The views of a scene show one set of named points, each view turned or mirrored, shifted and resized as a whole, with a little noise and some points left out.

Scene 1
View 1
bis: [ 11 -20  -5  -2  -6  21  -6 -11 -30  12 -17  18  10  -7  -6  -1  -9  -2
   9  -8  -1 -16 -10]
ros: [ -5 -31 -20  17  18   4   4 -23 -22  -7 -14  18  17  -5  18  -4  14 -14
  21  21  -2  -4 -14]
febut: [ -1 -21  -2  -9   2   5  -7 -11 -26  -3  -9  19  -1 -15  22 -14   6 -15
  -1  19  -1 -12   1]
Vuf: [ 13 -21 -12  18   3  29  -4 -17 -30   9 -15  18  13  -2  -3   9  -5   2
   5  -8  -6  -6 -18]
mut: [  5 -16  -1  -6   0  13 -10  -9 -28   2  -7  18  -4 -14  17  -9   1 -10
  -9  11  -4  -9   0]
sokoz: [ 13 -18  -3   1  -7  27  -7 -11 -31  16 -19  18  11  -6 -14   2 -13   3
   9 -16  -1 -18 -12]
negur: [  5 -16   0  -7  -1  14 -11  -8 -28   1  -7  17  -5 -15  18  -9   1  -9
 -10  11  -3  -9   0]
ruvum: [  2 -20  -7   2   5  11  -6 -14 -27  -1  -9  18   2 -12  19  -7   6 -11
  -2  14  -3  -7  -6]
bupif: [ -1 -28  -6 -10  -3   6  -1 -14 -27   6 -23  20  20  -8  -9 -10  -7  -9
  33   0   9 -27  -8]
tuzi: [ -4 -29 -11   3  10   3   0 -17 -25  -4 -15  19  13 -10  15  -9   9 -14
  19  17   1 -11  -9]
Lon: [ 12 -23 -10  12  -1  27  -3 -16 -30  13 -21  18  18  -1 -15   7 -10   2
  17 -14  -1 -13 -18]
devag: [  9 -16  -4   5   3  21 -11 -12 -30   3  -7  18  -3 -11  18  -2   3  -5
 -13   8  -8  -3  -6]
View 2
ros: [ -8  40  -3   0   9  12   6   0  14  24  -5 -26  15  -8  13   9  19  21
  11  -9   6  -4  11]
bupif: [-15  18 -23  -6  -3  -7  -7  24   9  18   0 -13  14  -5  17   0   8  11
   2  -5  -1   2 -13]
Lon: [ -6   8 -20  10  -1 -20   1   9  -5  30  -2 -14  12   4  10   7  10  18
  13 -18 -20  -3  -7]
sokoz: [ -4  -1 -18  10  -1 -23   1  15   0  27   1 -18  10   2   7   4  14   8
   7 -12 -27  -3 -13]
mut: [  0  14   3   6   8   0   5   7  25  20   6 -35  10  -9   5   3  29  -7
   1   2 -20  -7  -5]
febut: [ -3  22   3   0   8   8   3   9  29  16   5 -34  11 -12   8   2  27  -7
  -2   5 -10  -5  -4]
negur: [ -1  16   2   6   8   1   5   6  23  21   4 -35  11  -9   6   4  27  -5
   2   1 -18  -7  -3]
bis: [ -4   6 -14   7   1 -15   0  13   7  25   3 -21  11  -2   8   3  17   5
   5  -9 -21  -3 -11]
Vuf: [ -1  15  -8  15   6 -11   7   0   3  32  -3 -24  11   1   6  10  18  17
  15 -16 -20  -6   2]
devag: [  3  13   4  14   9  -3   9  -1  20  27   3 -36   9  -6   2   7  28  -2
   6  -4 -26  -9   1]
tuzi: [ -9  32  -5  -2   7   9   2   8  19  19  -1 -25  15 -10  12   5  19  10
   5  -3   2  -3   2]
ruvum: [ -4  24   0   3   9   6   5   5  23  20   2 -32  12 -10   8   5  25   1
   3   0  -9  -6   1]
View 3
bupif: [ 16  -3   4   9 -11  -6  14 -27 -14  -9  -3  10 -13   2  11   2  -8   6
 -17  -5  -5  -6  -4]
tuzi: [ 15   0  21   2  -1 -10  13 -20  -2 -15  -2  14  -7 -10   1  -5  -5  10
   7  -9  -3  -3   1]
mut: [ -4   8  16 -14   1  -4  -2 -15   8 -25  -7   5  12 -14  12  -3   8  14
  -2  -3  -4  -3   4]
Lon: [ 16  -5 -15  13 -27   1  -1 -29   2 -27   8  -2  -5   1  11   3   7  19
 -21  -8  -6 -16  -6]
Vuf: [ 16  -3  -4   9 -21  -2  -3 -24  13 -34  10  -1   0  -7   2  -2  10  22
  -4 -11  -6 -16  -3]
febut: [ -1   8  26 -13   7  -8   5 -14   3 -19  -8  12   7 -14   9  -5   1   9
   4  -4  -4   0   6]
devag: [ -1   7  12 -11  -5  -3  -7 -16  17 -34   0   1  14 -16   7  -5  13  20
   2  -7  -6  -8   3]
bis: [  6   1  -6   2 -15   0  -2 -24   0 -23   0   1   3  -2  16   2   7  14
 -22  -4  -6 -11  -3]
sokoz: [  4   1 -17   2 -23   4  -9 -25   4 -30   2  -7   6   0  19   4  14  18
 -28  -3  -7 -14  -5]
negur: [ -5  10  17 -15   1  -3  -5 -15   8 -26  -9   4  13 -14  12  -4   9  13
  -3  -4  -5  -3   6]
ros: [ 24  -3  22  11  -7 -14  16 -22   3 -21   6  15 -13 -13  -8  -6  -6  15
  19 -13  -3  -7   1]
View 4
Lon: [  6  16 -15 -25   1   5  10 -36  34  12 -15  11 -14  -4  -2 -11 -20  20
  -8  30  50  47  33]
tuzi: [ 17  13 -29   6  -9  20 -19 -18  -3  37  -3 -18 -25   3  32  12   3   1
 -18  22  17  19  18]
ros: [  6   8 -34  -1  -8  28 -27 -18  -7  45   5 -31 -21   1  41   5 -15  14
 -21  14  11  29  28]
sokoz: [ 14  21  -3 -22   1  -1  19 -37  34   1 -20  23 -13  -3  -6  -2  -9   9
  -7  36  52  39  20]
mut: [ 18  24   4  -2 -12  14   8 -25  -1   2  -6   4 -10  -1  29  27  -1 -12
 -24  28  13   9 -10]
devag: [  4  23  10 -13 -10  18  12 -30   0  -3   1   3  -3  -7  33  21 -18  -4
 -24  21  10  23  -8]
Vuf: [ -2  17  -8 -26  -2  16   8 -33  19  10  -1   0  -7  -7  17  -2 -30  20
 -16  21  30  45  20]
ruvum: [ 13  19  -6  -4 -11  20  -3 -24  -4  13  -2  -6 -12  -2  35  21  -7  -4
 -22  21  10  16   1]
View 5
Lon: [ -5  -9   7   7  22 -12   9  -7  -3 -38  -3 -40  11 -14   1  -2 -13 -29
   6   1  26  -7  21]
bis: [-15  -6  -4  10   7 -12   4  -5  -4 -27   3 -40   4  -5   1   9 -20 -18
   2  12  14  -1  11]
ros: [  1   4  24  13  13 -16  12  18  43 -29   4 -34 -29  10   6 -34  -1  -3
   8  14  -1  17  12]
febut: [-22   3  -2  16 -13 -15  -3   9  20 -10  14 -36 -28  16   2  -1 -21   8
  -3  25 -12  19  -5]
tuzi: [ -5   2   9  13   0 -15   7  13  34 -26   5 -38 -20  10   9 -18  -7   4
   7  22  -4  19   6]
bupif: [ -1  -6  -7   8   0 -11  10   5  19 -39  -5 -47  21  -6  18   4  -8   0
  16  34   8  11  19]
mut: [-27   1  -4  15  -7 -14  -4   1   5  -7  16 -34 -26  13  -5   4 -26  -2
  -8  16  -5  12  -5]
ruvum: [-20   2   5  15  -3 -15   0   7  16 -14  13 -32 -30  12  -2  -8 -18  -3
  -5  13  -3  13  -3]
sokoz: [-15 -11  -5   8  12 -11   4 -11 -13 -31   1 -42  12 -12   0  13 -21 -26
   1   6  22  -8  14]
devag: [-27  -1   6  14   2 -16  -4  -2   2  -8  16 -31 -34   9 -12  -4 -26 -14
 -12   1   0   6  -3]
negur: [-29   1  -4  15  -9 -13  -6   2   3  -6  15 -33 -27  12  -5   5 -28  -2
  -8  14  -6  11  -7]
Vuf: [-12  -3  15  11  21 -14   6  -3   2 -28   6 -34 -15  -5  -6 -13 -15 -28
  -2  -5  19  -3  14]
View 6
Vuf: [  5   4 -34  10  24 -20  11 -13   1   0   8 -11   0   2 -14   7   3   9
 -10   9   3   2  -2]
mut: [ 17   3 -25 -19   2   1   0  -7  -5 -17  16 -10  15   3   5  -4  -1   9
  -5   4   8   0  -3]
negur: [ 17   3 -25 -21   0   0   0  -7  -4 -19  16 -10  17   4   6  -5  -1   9
  -5   4  10   0  -1]
Lon: [  6  14 -28  17  23 -13  23 -18   1   0   5  -7 -19  -8 -15  12   8  10
 -11   2  -6  -2   0]
ros: [ 10 -14 -46   0  10 -12 -13 -11  15   8  26 -14   8  13  -9  22  -2   9
  12 -14  -4   9 -12]
devag: [ 11   1 -29 -12  11 -11   2  -7  -5 -15  13 -11  20   7  -3  -5   0   9
 -11  13  12   1  -3]
bis: [ 13  16 -20   2   9   1  20 -16  -4 -11   8  -5 -15 -10  -4   7   5  10
  -6  -4  -4  -5  -1]
sokoz: [ 10  19 -19   9  16  -6  26 -16  -5  -9   3  -5 -18 -11  -9   4   7   9
 -13   4  -2  -5   2]
ruvum: [ 14  -3 -32 -15   4  -5  -4  -7   2  -9  19 -11  14   6   0   3  -2   9
  -1   0   6   2  -6]
bupif: [ 18   9 -25   3   0   9  12 -18   7  -3  16  -6 -23  -9  -3  19   4  11
   9 -25 -14  -1  -4]
febut: [ 19  -3 -29 -23  -6   6  -8  -8  -1 -13  21 -11  17   5   8   2  -2  10
   4  -8   6   2  -6]

Which points are out of place in each view (at most two, in the order of its rows)? Write - if all are in place.
view 1: Vuf
view 2: negur, ruvum
view 3: bupif, sokoz
view 4: -
view 5: -
view 6: bis
